Each row is a point on a landscape with many valleys, with its height.
From any point a ball rolls to the lowest of the 2 points nearest to it. It stops when none of these is lower. Distance is the straight distance between rows; heights are no part of it.
Q999 height 524: [  3.9 -15.4  10.7  16.8  -5.7 -45.3 -28.4  -9.5  -1.7   6.5  10.5  23.7
 -44.8  -1.2  10.3  61.7 -12.6  45.1  25.8  31.4   8.9  -4.8   8.1  -1.3
  -6.4]
Q239 height 610: [  9.5  -2.6  34.8  -7.2 -50.9  -6.8 -17.5   7.5 -13.2  10.8  11.6   4.6
  -6.0   4.6   7.3  32.2 -16.3  41.1  23.7  57.7 -24.7   1.0 -20.0 -10.1
 -47.5]
Q626 height 148: [  1.6   7.9 -24.0   0.1   2.6 -14.6 -51.2 -20.9  -9.3 -11.1   0.1  20.2
  -1.9 -12.4 -25.0  19.7 -30.9  16.1  29.1 -19.5  29.6 -31.8 -16.6  26.6
  10.4]
Q527 height 462: [ -7.0  -1.4 -22.6  -5.9  -7.1   3.2 -15.9   0.7 -16.5  18.7  24.6 -41.3
  -2.2 -21.0 -30.1 -18.5   3.6  -4.3  36.4  -2.4  28.4  11.3 -17.7  65.0
 -22.5]
Q652 height 493: [ 19.3  22.7  11.2  25.2  -9.1  -9.0  -4.9  17.1  -3.6  14.9 -18.7  -1.6
  30.9  14.7   5.2 -17.1  -1.5 -45.0  19.0  -2.4 -31.1  -3.6   0.2 -11.8
   8.4]
Q819 height 630: [  8.1   3.8 -13.6  -3.5  -4.7  25.5 -15.0   5.2  20.5 -24.5  18.2   7.9
 -11.5 -16.8  23.1 -16.4  12.1 -37.4  -2.4  19.4  44.2  10.6 -24.3   4.6
 -28.7]
Q521 height 351: [-18.7 -12.1  19.5   7.2  -3.3   8.6  26.6  -4.9  29.4  49.2  -0.8 -12.0
 -29.4  30.5 -28.0  23.9  12.3  39.0 -17.1 -23.7 -40.7  11.2  13.4 -23.6
  28.3]
Q411 height 584: [ -4.0   1.8  41.6  -0.9 -29.5  -0.4 -20.9  18.0 -17.1  29.9  12.9   6.3
 -17.5  11.6  -4.7  32.2  -9.2  18.9  -3.8  50.5 -36.4  -6.8  15.8 -15.5
 -15.9]
Q646 height 311: [-27.1   9.2   0.0   4.3  10.2  12.8   7.9  -6.7 -42.2   6.9 -31.4 -16.5
  60.5  10.5 -17.7   0.2   0.0 -12.4   9.8  -5.3   5.4 -15.5  19.6  20.0
  -0.1]
Q683 height 408: [  6.0 -21.8 -28.5 -24.4 -22.5   9.4  -1.5   3.5   9.4 -14.5  15.1  12.5
 -21.8   1.8  -7.4 -12.0   0.3  10.1  13.6  14.9   5.3 -29.1 -21.3  32.8
 -12.3]
Q253 height 434: [-10.7   3.9 -12.1   2.1  13.2  -0.7  14.2  20.3  -0.9  13.8  19.1 -34.5
   2.7 -14.5 -19.7   8.5  11.9 -29.6   6.8  19.1  34.9   9.4  -6.6  55.5
  -3.0]
Q254 height 213: [ 33.4 -17.5  -7.6 -15.1  -8.6 -22.3 -18.2   4.5 -24.7 -10.2   8.1  26.2
  -3.0 -27.6 -18.8 -28.2 -52.9  43.2  23.9  12.1  -6.9 -25.6 -14.1  -7.5
 -36.5]
Q913 height 359: [ 20.6   4.9  17.2  12.9   8.7 -35.7 -11.9  33.1  17.5   9.6  -6.5 -11.9
  26.8   0.8  19.8  20.1 -11.8  -7.4  -2.5  22.7 -41.2  31.9 -16.8 -16.5
   8.4]
Q853 height 431: [ 38.3  22.4  30.1  35.5  16.6 -13.7  -2.9  21.4   1.1  29.7  -0.2  -5.6
  47.3 -10.3  16.6  -5.9 -15.2 -31.2  -1.2  -5.0 -57.3  21.7 -23.2 -17.7
  11.7]
Q340 height 435: [-17.1 -11.5  -1.5   5.9  15.4  43.5  19.2  18.9  19.5  33.0  25.2  23.2
  -7.8 -16.3   2.2   7.0  27.3  -4.6 -31.0  13.7 -26.9  39.0  15.5  -4.5
  31.3]
Q24 height 392: [-21.1  22.5  -2.2   2.5   2.0  24.3  38.7  -1.1   4.5 -29.2 -16.3   8.8
 -31.1 -30.1   0.4 -18.1  20.9  14.2 -29.8   0.1  19.8   8.1  -0.4 -39.5
   3.0]
Q897 height 320: [-40.5  20.7  -2.9  23.9 -18.9   7.7  40.1 -18.4  23.3  14.7 -29.5 -23.3
 -12.8  -5.2 -13.4 -13.9   5.9 -36.7 -10.0 -49.0  11.7  23.7  -1.9 -19.3
  11.2]
Q55 height 58: [ 18.2   7.2 -16.8  -0.4  22.1 -22.4 -45.7   8.1 -13.7  16.5  26.8  18.2
  -9.6  -8.5 -11.8  -3.3 -31.8  31.4  25.7   0.7  -7.8 -15.9  -8.8  20.7
   2.3]
Q818 height 262: [-26.0  26.2   0.5  21.6 -20.9  -1.3  53.8  -6.2  32.0  12.7 -16.7   3.3
  -1.3  -5.0  -6.8 -20.3  43.1  -6.8 -12.8 -47.8 -13.2  31.4  -4.0  -9.3
  38.7]
Q640 height 481: [  3.1  10.7 -27.6  -0.3  10.6  40.2 -13.0   9.8  -0.4   1.5  26.7 -29.3
  -9.4 -17.8  -4.4 -26.7   4.9  -0.7  30.9  14.4  30.9  24.2 -26.8  42.8
 -42.0]
Q460 height 405: [-10.7 -13.7  -5.4 -11.6  24.0   9.6   9.4   2.1 -25.7 -10.0  33.2  23.4
  39.8   0.4  42.1 -13.2   0.5  17.7   3.2   5.9   3.9   0.3 -12.5  33.7
 -17.0]
Q237 height 519: [ -9.9   4.0  23.8 -14.0  -8.1  -1.4   6.0  -7.0  -5.2  -0.7  -9.9  15.6
 -38.3  22.4   2.1   8.2  16.9  13.3 -20.8  -9.6 -40.0 -13.0  19.9 -37.0
   0.3]
Q607 height 515: [ 20.6  -4.3  10.8   8.5 -36.7  11.0 -13.1  19.6  11.3  17.8  -1.3  20.1
  28.6   8.4  24.9 -24.7   4.9 -21.6  16.8  -4.2 -46.4   4.6   8.0 -24.0
   3.3]
Q851 height 553: [-11.1   6.4  47.8 -16.7 -24.4  19.0  -4.5  10.5 -17.2  18.2  -0.1   2.2
 -15.6  27.7   4.3  36.6   0.0  18.2 -36.5  10.7 -49.0   2.1  12.3 -32.9
  -1.9]
Q107 height 471: [-19.5 -11.3   3.3  18.7  -2.4 -23.0   9.6 -20.3   4.6  -2.5   3.9  -4.1
 -27.1  26.5  15.6  27.8  11.5  50.3   8.2  29.2 -15.4 -18.7  22.0 -25.8
  22.6]
Q294 height 704: [ -4.5  -3.3   4.0  19.4  28.4 -18.7  16.3  13.3  30.5  19.9  19.9  -2.8
 -22.2   7.0  -4.9 -14.6  26.4 -34.0  -2.1 -13.0   9.9   0.8  16.3  15.7
  44.5]
Q650 height 659: [  0.9  11.7   7.4 -10.7 -26.0  35.8   0.0  -6.1   1.7   7.7 -40.8  -4.5
   8.7  25.2 -18.6 -18.8   1.6 -34.6  -5.8 -24.2 -13.9   1.9   6.3 -21.0
 -10.6]
Q703 height 499: [ 16.9 -29.3   8.0 -30.5 -25.3  34.8   7.2   0.7  36.5  -9.5  19.3  -0.2
  -5.3 -19.9  32.8   2.4   9.0 -14.4 -34.6   2.9 -15.1  24.8  28.8  -0.3
   8.4]
Q705 height 343: [ 26.1  11.2  26.3 -19.4 -19.1  13.5  -2.5  28.0 -12.6   9.2 -10.9 -30.9
  22.8   2.0 -36.4 -35.1 -22.2 -10.7  11.2  -0.9  -7.6  -9.7   8.9  -9.6
  -3.6]
Q261 height 761: [ -2.2  20.0  20.3  30.5  -0.3  12.5 -17.2  -4.1  13.5  21.2 -21.8 -44.6
   4.4  -7.2 -15.7  18.0   7.3 -63.8 -12.2 -22.1   4.1  18.9  14.3  -7.2
  16.7]
Q39 height 375: [  0.4 -41.0 -33.6 -14.8 -15.7   0.0  -0.1 -21.1 -17.0 -16.9  10.2  42.0
 -26.2 -17.7   6.0 -17.1  24.5  25.5  16.0  -4.7  -5.9 -17.1 -42.1  33.7
 -34.9]
Q833 height 467: [  6.7 -16.0 -12.6 -14.9 -18.9  39.7   7.6  31.2  30.5   8.2  28.4   9.0
  -5.5 -41.1  24.7  16.2  12.5  11.0 -15.4  26.7 -18.1  35.0   9.3   6.9
  11.6]
Q109 height 270: [ 27.6  -5.5  -1.2 -19.6 -16.7  10.1  -8.5   5.9 -26.0 -11.8  -2.0   6.6
   9.0   6.3  -4.8 -33.8 -27.5  24.7  21.5  11.7  -2.7 -45.1   0.1 -11.9
 -24.6]
Q993 height 725: [  2.0  13.4   5.0  39.8   8.1   2.9   4.6  17.7  21.3  26.0   6.9  -7.9
   1.9 -14.4  -5.7  -5.8  22.8 -68.4   6.5  10.9   7.9   4.5  -7.4  23.1
  35.1]
Q986 height 281: [-32.9  -2.2 -13.2  22.8  26.9   5.6 -12.5 -39.9 -12.8  14.0 -29.0 -24.4
  10.2  18.3  -8.2   4.4  -5.4 -32.7  -0.3 -23.7  23.8  10.3  31.0 -13.5
 -10.7]
Q522 height 691: [  9.8  22.6  10.3  -0.3  18.9  16.3 -16.2  -3.5 -12.3  27.5 -26.5   7.2
   5.3  32.7 -18.7  -5.4 -26.7 -23.3 -16.0 -28.8 -26.4   6.4  -5.3 -35.9
 -33.6]
Q958 height 490: [-26.2  -8.8  -1.1 -11.6   3.1   7.3  17.2  -7.8  19.6 -13.0  28.0  -3.6
 -10.7  10.2  31.5  27.4  20.1  33.3 -12.3  25.3  -8.6  -3.3   7.8   7.6
  17.7]
Q968 height 482: [  7.0  24.3  23.6 -15.3  12.6  -8.8 -18.8  -2.7 -17.4  -7.6   2.8  19.6
 -21.3  15.0   6.5   3.8  -0.2 -17.2 -36.2  -4.4 -17.9 -24.5  15.7 -20.4
  -8.7]
Q537 height 583: [ 17.3  -5.5 -14.5  -9.2 -20.1 -64.8 -38.2  23.6 -12.8  -7.0   8.1  13.3
 -16.0  -5.7   9.8  18.5  -8.2  15.6  11.8 -11.5 -10.5   7.0 -49.6  -0.8
 -16.5]
Q862 height 324: [ -4.8  -1.2 -15.3 -17.4  18.6   7.7   6.9  21.0   5.7  -6.8  28.1   4.3
 -26.4 -19.8  10.8  26.4  17.7  17.7  -4.1   3.9   7.4  32.1 -43.2  39.8
 -18.1]
Q123 height 398: [-26.7 -14.1  -9.3  12.7  28.0 -26.6  23.5   2.6   0.5  -7.1   3.8 -15.6
   3.9 -24.2 -19.9   6.9  12.7 -13.7   9.6   0.4  62.2   8.4  14.1  35.6
  21.9]
Q616 height 611: [ 15.9  -4.9 -16.7   4.9  20.3  14.1  28.8  25.0  24.6 -27.4   1.9  -0.9
  -5.0 -26.3  34.2   7.5   9.4 -16.8   2.2   6.5  42.4  27.1  -7.5   8.1
  -3.5]
Q762 height 559: [ -5.1  -1.0  -6.3  -3.0 -31.0  46.7  15.0  16.3  24.2  -4.9  -4.1 -30.9
  16.9 -40.2  -0.9  -0.1   7.0 -40.1  -2.1  22.7  28.5  27.8   5.2   8.9
   4.7]
Q434 height 743: [  3.5  17.3   7.4  23.4  -4.9 -16.5 -15.7   5.1  18.2   5.2  -0.7 -36.2
  -1.9   0.0  -7.1  -5.8  -1.5 -58.7  13.7   5.4  25.8  -8.2  13.7   7.3
  18.4]
Q789 height 397: [-29.0  -5.0   8.7  17.1  -7.6  31.7  20.7 -14.1  38.8  53.1  16.0  -3.8
  -7.4  12.5   8.6  15.6  27.8  15.8 -17.1 -12.3 -35.6  35.1  18.6 -10.2
  34.8]
Q808 height 282: [  1.4   8.2 -29.7  -8.7  24.0  -8.7 -12.0  -8.0  -2.5 -25.0  15.3   8.4
 -35.3 -18.4   6.2  27.9   9.9 -11.0   2.7  -8.1  42.1  11.2 -21.8  40.9
 -14.8]
Q720 height 624: [ 14.3   8.3  -3.7 -11.4 -30.2  44.4  12.1  -3.8  40.5  15.8 -23.4  -5.0
  12.7   2.5  -7.8 -17.5  11.2 -18.7 -12.4 -16.1 -31.0   5.3  13.6  -1.0
  36.0]
Q283 height 566: [ 25.8 -16.1 -22.5 -16.3  -3.9 -41.2 -45.9 -12.7  -8.1  -5.8   7.7   6.0
 -26.4   3.7  -7.9  33.2  12.0  33.8  25.5 -19.5 -20.6   5.2 -26.1  20.3
 -10.3]
Q534 height 531: [ -4.3   3.2  11.2   1.6 -34.6  35.2   1.3   7.5  12.7  16.1  22.9 -49.2
  27.8 -28.1  -1.6 -23.1   1.1 -40.2  25.3   9.8  12.5  12.5  21.6  28.9
 -15.2]
Q61 height 385: [-13.6   0.8  12.3   5.4  29.0 -40.4   7.8 -19.6 -17.8 -19.3  -3.8  27.9
 -17.6   1.2   7.6  -0.4   2.8  -9.7 -13.0 -24.4  30.0  -5.6  25.1   1.3
  20.9]
Q901 height 480: [ 13.7  -6.3 -11.1   3.1 -26.9  26.9  -2.1  24.1  36.3   9.8  32.2   7.3
  30.3  -5.3  26.8 -26.2  15.4 -29.8  14.3  12.0 -18.5   5.7   3.7  17.8
   9.9]
Q748 height 273: [ 11.2  27.8  18.3  19.5  15.8 -35.5 -38.7  16.9 -24.0  18.5  18.9 -16.7
  20.2  -7.1  11.0  -9.3 -15.3 -33.9  24.5 -11.9   5.6  -1.0 -11.3  32.5
 -21.2]
Q427 height 578: [-21.3   3.0  11.7   0.1   6.3  -9.5  25.9   2.4  -1.5 -20.4 -21.8  13.0
  32.0  24.0  38.9   4.4  22.7   0.6   1.4 -16.8 -16.2 -12.5   3.6  -3.6
   9.5]
Q324 height 445: [ 12.0   1.9  -2.6 -18.9 -16.1  13.0  -8.4  18.0   7.0  -3.7  27.5  -9.9
  12.4  14.5  16.5  -9.1   5.8  -4.1   7.5   3.9  -5.3 -20.2   2.3  21.0
  -6.8]
Q728 height 437: [-11.4 -19.7 -25.4 -15.3 -14.4  19.9  28.1  31.0   5.2 -17.2 -10.3  15.2
 -34.3 -17.3  -1.1 -18.1  11.5   7.4   0.5  19.6  30.8 -18.5 -16.5   8.4
   0.6]
Q740 height 631: [ 14.5   2.5   0.1  10.9  17.9 -43.6  22.3   1.2 -12.8 -19.8 -46.9   6.8
  31.7  15.1  -4.9  13.6  -9.5   0.9   9.7 -27.8   2.2   6.5   5.0  -8.1
  26.4]
Q56 height 550: [-26.8  15.1  -6.6  -9.0  -0.5  12.8  20.9 -10.6  -0.6   1.6 -23.8  18.6
   4.8  44.0  14.3  -4.0  11.4  20.0 -15.8 -22.6 -29.6  -9.1  -3.1 -35.0
  15.5]
Q930 height 629: [  9.2  -9.3  11.2 -14.4 -42.4   2.1 -34.4  -6.9  -6.2  -6.6  15.5  -8.6
 -12.9  16.4  33.5  41.9  -5.0  50.1  27.3  19.0 -20.2 -12.3 -22.4   2.1
 -43.3]
Q760 height 313: [-27.3  30.0  -7.7  20.6  29.9  27.6  35.1   0.9  13.8  -1.4 -10.3 -14.4
  -1.0  -0.2 -19.2  -5.4  29.4  26.3 -22.4  10.3  12.0  -2.8  -6.8   7.4
  53.0]
Q874 height 258: [ -4.4 -23.9 -35.3  13.5   1.9   9.9 -12.4 -24.6  -2.8 -27.2  -1.6  22.0
  17.6  -9.3  10.2 -10.0 -18.9  -6.4  14.9   9.5  54.8 -22.4  14.5   8.1
   2.9]
Q90 height 597: [ 22.2   0.5 -11.2 -13.0 -21.1 -43.8 -30.6  27.1   1.8 -25.7  -1.9   2.2
 -26.2   1.3  12.5  10.9  -9.3  23.0  13.5  17.0 -12.5 -29.5 -22.3 -14.6
  -4.5]
Q868 height 358: [-18.4  19.8  -6.0   1.9  26.2  19.4  20.8 -14.3  19.5 -20.1   9.0  -2.9
 -25.7 -12.3  -2.0 -21.5  18.7   0.3 -23.9  15.2  29.4   3.1   2.4 -12.6
  33.7]
Q486 height 479: [ 10.4 -33.7  -7.5 -26.1  -4.2   8.7 -16.5 -13.6   9.3  -5.9  58.2   6.5
 -36.3  -1.1  24.2  24.2   9.1  33.0  -1.1  19.4  -8.0 -12.5  -5.6  37.7
 -45.3]
Q7 height 360: [-13.0   6.9  -3.2   6.8   9.2  -9.5 -26.3 -12.4 -38.8  -5.0 -47.1   0.0
  46.2   1.5 -27.7   6.4 -34.0  -1.0  15.3  -0.5  11.3  -4.3  15.5 -13.0
   1.3]
Q105 height 604: [ -5.1  -2.9   2.1  12.3  17.6 -31.8   8.9  -2.5 -23.1 -19.6 -20.9   8.9
  58.7   9.6  33.4  11.9  -8.1 -10.9   9.8 -31.3  24.3  -1.6  10.3  11.0
  -3.5]
Q148 height 158: [ 28.9   9.8   5.8  -4.6  18.6 -41.8 -33.0  29.0 -11.2  24.9   4.9  -1.8
  10.3 -10.5 -41.9   1.8 -27.9  12.2  11.4   7.4  11.0 -12.4 -13.4  18.2
   3.5]
Q976 height 151: [ 17.5  -2.4  16.5 -24.3 -18.5 -13.9 -10.4  12.2 -22.2 -23.9 -11.9  20.9
   7.3  -4.3  23.3  -7.3 -24.0  27.7 -20.6  35.6 -32.8 -17.2 -15.1 -37.7
 -29.0]
Q730 height 346: [  6.2   1.6   1.5 -18.4  15.0 -10.4  -4.8   6.7 -31.3  -6.0 -12.8  13.9
  41.7   2.2 -19.6  15.3 -31.0  34.9  -2.3   5.1 -14.3 -18.0   7.5  -4.2
  19.1]
Q518 height 441: [ -6.1 -12.8  -2.6  16.8  -7.2   1.9  26.9 -52.7  15.8 -31.1  -7.8  -8.0
 -15.3  24.4  26.8  13.1  13.7  61.3 -20.0  -3.8 -20.3 -18.0   9.3 -45.9
  13.6]
Q136 height 644: [ -6.3 -34.1  10.0 -14.2 -31.0  -5.5  -3.5 -10.0   1.9 -32.5   3.8  -2.8
 -20.9   8.7  42.6  50.4   2.3  46.2  -0.1   5.5  -8.0 -34.1  -9.0   5.4
 -26.9]
Q800 height 532: [ -7.8  -6.4 -15.7  19.4  -6.2  37.1  22.8   0.8  -2.0  28.3  -4.4 -14.7
  35.8  10.0 -15.2 -47.5   6.3 -37.6  30.2  13.9   4.3   4.8   8.3  -3.6
 -12.4]
Q648 height 461: [ 19.5  -7.8  38.4 -30.5 -42.8  15.2 -12.6  21.8   0.3  -0.1  32.7   0.8
   5.7  -2.4  16.7   1.6  -9.5  18.1 -11.5  10.0 -48.6  10.3  16.8 -22.5
 -32.7]
Q587 height 283: [  0.7  18.6   8.1   1.9  -1.4 -15.9  24.6   1.2  36.4  29.2 -20.1  -7.2
 -23.2  25.9 -21.6  16.1  -0.7  13.6 -19.1 -47.8 -28.5   3.3  -5.3 -34.1
  14.6]
Q700 height 497: [ -2.1 -22.3  22.4   2.0   2.3 -47.5  -2.2   3.1 -26.0   0.4   6.0  33.9
 -13.7  -1.4  -0.6  40.2 -18.5  40.2   3.5  30.1 -22.7  -6.5  11.6 -16.6
   0.0]
Q166 height 505: [-15.3 -10.3 -11.3   7.6  -6.7  30.9   7.7   2.7  -8.7   8.7  18.9 -30.3
  26.6 -21.5   1.6 -45.2  -7.2 -20.8  29.0  24.1  28.3  10.1  -5.0  17.2
 -26.1]
Q483 height 361: [-12.7 -11.6 -31.8  13.0   8.7  31.7  19.6 -34.5  -5.1 -13.1 -39.6  19.1
   4.0  28.5   1.3 -29.1   7.7 -16.4  -5.2   6.2  21.1 -14.3  11.9 -24.2
   5.6]
Q120 height 365: [-28.8  -1.5   5.1 -18.3   9.6   6.4   4.9  30.8 -10.7   5.9  42.8  17.4
   6.5  -8.2  38.0  -1.9  23.7   4.8  -0.1   7.6  -3.6  11.7 -30.8  45.8
 -24.2]
Q503 height 447: [  0.3 -22.4 -15.9 -20.1  15.7   5.0  -8.8 -22.8   0.6 -18.3  32.8  20.6
   1.8  -6.9  33.6  27.1  -8.4  31.8   3.6   4.0  13.8 -11.5 -14.2  37.2
 -17.4]
Q604 height 143: [ 28.1  -8.9  -9.0 -11.2   2.7 -13.1 -42.5 -18.7 -24.8   3.6  29.9  25.0
 -17.1  -9.5 -16.4 -19.4 -36.4  54.4  45.7 -10.8 -12.9 -21.9 -10.2  31.4
 -37.7]
Q82 height 438: [  0.5  15.2   7.2 -10.6   2.3  23.5 -24.6 -15.4   3.1 -10.3  -1.1 -13.1
 -28.5   6.9 -11.9 -11.0   5.7 -41.2 -26.9   2.4  18.1  -8.2  17.1 -13.6
   1.0]
Q289 height 588: [  0.4  -8.6  -2.9  -9.3 -17.4  39.4  34.1   3.3  24.6   8.4 -19.9 -34.9
  19.0 -13.9 -33.1  -1.1  19.0 -28.4 -13.3  -3.5   8.2  16.9  17.8  12.3
  20.7]
Q806 height 686: [ 13.2  -5.9   9.0  22.7  20.1 -28.6  10.6   3.4  38.5  19.3  24.0 -23.3
 -23.2  14.8   1.2  10.9  20.6   6.1   9.7 -10.3 -15.2   8.6  26.0  -7.2
  48.0]
Q441 height 586: [  3.8  15.8  -9.5  27.0   0.8  31.2  27.3   2.0  37.2 -18.6  -2.9 -25.1
  16.9 -19.7  29.6   6.2  18.7 -41.9 -15.2  13.3  18.6  22.1  -1.8  11.2
  21.1]
Q356 height 345: [ -5.9 -25.3 -21.8 -20.6 -18.7 -10.3 -25.5 -26.4 -35.8 -18.4  -5.0  35.7
 -15.3 -19.9 -19.5  -5.7   6.0   2.9  23.4 -26.0  37.3 -16.6 -26.7  39.5
 -36.5]
Q186 height 265: [ 40.8   8.5  31.6   0.7   7.0 -18.8  -0.3  43.8  -5.0  29.4  12.6 -32.0
  15.8 -10.9 -48.4 -25.8 -30.1  -4.7   8.4   8.9  -7.4  13.0  -8.4   3.4
  -1.6]
Q101 height 211: [-12.6  -6.5 -41.2   8.1   9.5   3.2 -20.9 -39.4  -2.0 -28.2  10.2  47.3
 -15.2 -17.8  -1.9  10.3 -16.1  18.7   6.8  -3.9  45.7 -25.3 -16.4  29.6
  14.7]
Q895 height 399: [-21.2  23.6   5.6  -7.7 -10.9  23.0 -14.2   7.7  19.7  -7.1   2.3  20.1
 -27.1   0.4  15.7 -14.9  22.2 -27.6 -33.7   8.5   5.2  -6.5  -5.3  -2.2
  28.9]
Q461 height 210: [ -0.8  22.7 -10.7   6.4   7.8 -18.8 -41.9  -1.7 -20.4  -3.8   8.0 -21.7
  11.2  -1.3  -1.3  25.5 -22.6  -6.7  15.3 -10.2  27.1 -22.1  -7.1  38.9
  -4.8]
Q509 height 362: [-38.7   7.6   1.0  -1.3 -16.6  26.7  28.7 -28.5  18.3 -13.4 -38.6 -32.4
 -13.1  12.6 -14.2  -7.3  20.7 -20.4 -26.8 -22.6  31.7  14.2   9.3 -20.2
  -0.4]
Q752 height 302: [ 16.6 -24.5  -8.5   0.8   6.0  -7.5  -1.1 -20.4  -2.6 -20.5 -18.8 -11.4
  17.0   7.3 -14.4   2.5 -10.0 -17.2  20.1   3.3  41.4 -15.3  35.4  -0.2
  -7.2]
Q857 height 660: [  7.9   4.8   9.6  16.6  37.1 -39.4  26.8  -1.8  16.2  -6.1  -1.6  -8.1
  14.7  16.6   7.1  28.0   3.0  20.6   0.9 -28.2   0.0   4.5  23.0  -2.6
  41.9]
Q781 height 327: [ -9.9 -19.8   7.9  34.9  31.2 -15.1 -17.5 -19.4 -34.9  29.3  -5.3 -41.5
  18.2   3.6 -24.4  -9.7 -11.6 -49.7  10.7  -7.3  -1.4  18.7  33.8 -21.9
 -17.1]
Q88 height 401: [ -2.7 -12.7 -21.7  12.9  13.2  24.6  29.8 -52.4  10.1 -28.1 -22.5  17.0
 -10.6  10.4  11.9 -14.0   7.8  26.6 -15.5  -9.8   5.6 -13.3   7.8 -21.9
  11.6]
Q165 height 741: [  8.9  25.7 -14.1   3.4  -1.9  -4.6   4.9 -10.1   8.9   9.3 -61.8 -30.2
  -6.0  19.6 -49.7  -1.3 -28.2  -6.1 -19.7  -9.3   3.6  16.6 -16.3 -45.7
  -5.1]
Q103 height 335: [-24.5  20.4   6.7  20.5  25.3 -15.4  12.8 -36.2  -6.6   6.2 -23.4   4.6
 -19.5  22.9 -12.1 -12.0   5.8 -13.3 -14.2 -39.5  23.8   4.2  13.9 -15.7
   9.3]
Q714 height 562: [ 21.3 -18.5 -17.3   1.5   8.9   9.2  19.5   8.7   3.6  18.6  12.6   6.9
   7.4  21.6 -20.6 -44.1   9.0 -27.6  17.4   9.5  -0.8  -2.9  32.3  -8.0
  -9.2]
Q795 height 325: [ -4.9  -1.4  25.9  32.1  23.9 -10.9 -30.0   1.8 -40.2  33.5  27.7 -35.7
  25.0  -8.7  -5.1 -28.5  -9.3 -44.5  18.7  -7.2  16.1   1.9  15.9  12.3
 -16.6]
Q561 height 356: [ -1.3 -14.2   1.4   7.4  18.0 -13.2  35.7 -17.2   8.6 -14.7 -12.9 -30.0
  -1.6  -6.7  -8.5   2.3  16.5 -28.3  -8.4  -7.6  48.6  20.4  32.1   2.8
   3.3]
Q309 height 463: [-18.3 -23.6 -14.4 -15.6  -4.1  -5.8  31.7   0.0  10.7 -28.5   8.2  21.6
 -33.3 -19.5  26.6   0.9  26.4  31.0 -16.5  13.6   9.8 -15.6  -4.3   3.3
   6.5]
Q437 height 506: [ 14.5  -8.2  35.7 -21.4 -33.6  30.1  -4.5   7.9  25.7   0.3  14.4  -2.0
  31.3   9.3  34.8  23.3   5.2  -8.3 -14.6  -6.8 -44.4  24.5  25.7  -3.8
  -6.1]
Q329 height 255: [ 20.3 -10.0  14.5 -27.9   7.1 -16.4  19.9  -6.3 -17.0 -20.1 -37.9  21.4
   7.8   6.8  -6.3  12.2 -19.7  40.3 -23.8  -1.1 -32.2 -16.9  -5.7 -30.2
  -6.8]
Q414 height 545: [  0.0  -9.7 -12.8   3.3  -5.5 -59.1 -25.8  -8.7   9.6 -15.2  18.0   7.1
 -53.1  -2.5  14.8  52.3  -1.1  36.0  17.5 -17.2   0.4 -19.3  -4.5  10.1
  13.8]
Q494 height 344: [ 16.6   6.5  14.9  10.3   8.8 -15.7 -13.3   9.2  -8.1  26.9 -17.8 -37.9
  18.7  -7.8 -57.2 -20.7 -23.2 -28.7 -15.3  25.9  -1.4  24.7 -15.4 -24.1
  -6.5]
Q540 height 318: [ -4.8  -3.0 -15.0  -7.1 -18.6  11.3   2.4   2.3 -22.4  -7.4 -22.5  20.6
   8.5  31.2   0.3 -44.9   8.3  -9.8   8.0   8.9  -7.2 -40.6   8.7 -21.7
  -8.8]
Q630 height 429: [ -4.5   4.8   8.1  -4.7  16.7 -38.5 -31.9  -4.7 -19.4 -19.2   0.2  52.4
 -14.6   0.3  11.8  17.8 -18.2  14.3  -3.9  -7.4   9.0 -33.2   3.4  -7.2
  20.1]
Q516 height 294: [ 26.4  22.1   1.7  -1.2  21.8 -18.3 -15.6  21.8  -6.5   0.0  -4.3 -12.6
  38.9  -1.0  11.6 -20.6 -27.8   3.4  -8.2  33.6 -19.4  29.3 -32.8  -9.4
   0.3]
Q302 height 229: [ 21.6   3.1   2.8 -14.5  13.2 -25.1  -9.3   9.7 -34.9  -7.4  -8.1  18.0
  42.5   8.4  13.7 -30.6 -33.1  22.4  -4.3  13.0 -21.8  14.9 -23.9 -34.1
 -25.8]
Q835 height 410: [ 23.4   0.7  38.7 -39.4 -19.0  24.8   6.7  23.8 -10.2   4.5   3.8   3.0
  14.5   8.0 -23.7 -28.5 -17.8   6.8 -15.1  -7.0 -42.9   3.0  11.0 -31.1
 -20.1]
Q399 height 421: [ -8.1  28.3  -3.8   2.7  29.2  24.5  33.2  24.5  -8.7 -38.7  -1.9  14.2
 -29.5 -37.4   6.1  17.9   1.6  37.4 -26.7  -2.1  38.1   1.7  -5.2 -26.3
   2.5]
Q734 height 191: [-15.3  20.0  11.4  10.6 -17.0  -1.4  24.1  -0.1  38.6  48.8  -5.1   4.8
 -26.6   1.9 -21.9 -10.7  25.3  -9.2 -23.6 -64.0 -26.1  14.3  11.9 -12.2
  45.4]
Q715 height 244: [-24.4   9.9 -11.9   6.4  22.8  19.5  29.0  -1.5 -18.8  11.5 -21.3 -10.9
  21.6   0.8 -26.5 -14.6  14.8  -5.8   1.8   8.7   6.3 -15.7   1.2  15.4
  23.9]
Q195 height 315: [ -6.3  -1.5 -37.2  -6.2   0.3   6.4 -17.5 -23.5 -14.1 -18.3  -0.2   9.5
 -27.0 -19.3 -10.3 -12.4  26.8  -8.7  17.0 -10.6  39.8  17.2 -46.7  44.7
 -25.5]
Q2 height 464: [-28.7 -15.2  21.1  -6.2  25.9 -31.4 -10.8 -12.8 -31.0 -11.3  15.6  45.4
  -8.8   8.5   4.5  36.5  -7.6  38.5 -12.1   2.1 -14.4 -23.1  24.8   6.8
  19.2]
Q697 height 721: [ 24.5  17.7 -11.6  -5.4  12.4  -1.0   3.8  -9.0   7.4  -7.4 -37.7  -1.3
  15.1  18.9 -19.6  -3.5 -39.2 -12.8 -26.1   2.1 -15.5  22.7 -29.5 -48.4
 -23.9]

For each start below, name the point where the ball stops.
Q527 -> Q626
Q261 -> Q715
Q434 -> Q715
Q930 -> Q715
Q427 -> Q715
Q283 -> Q986
Q107 -> Q55
Q703 -> Q734
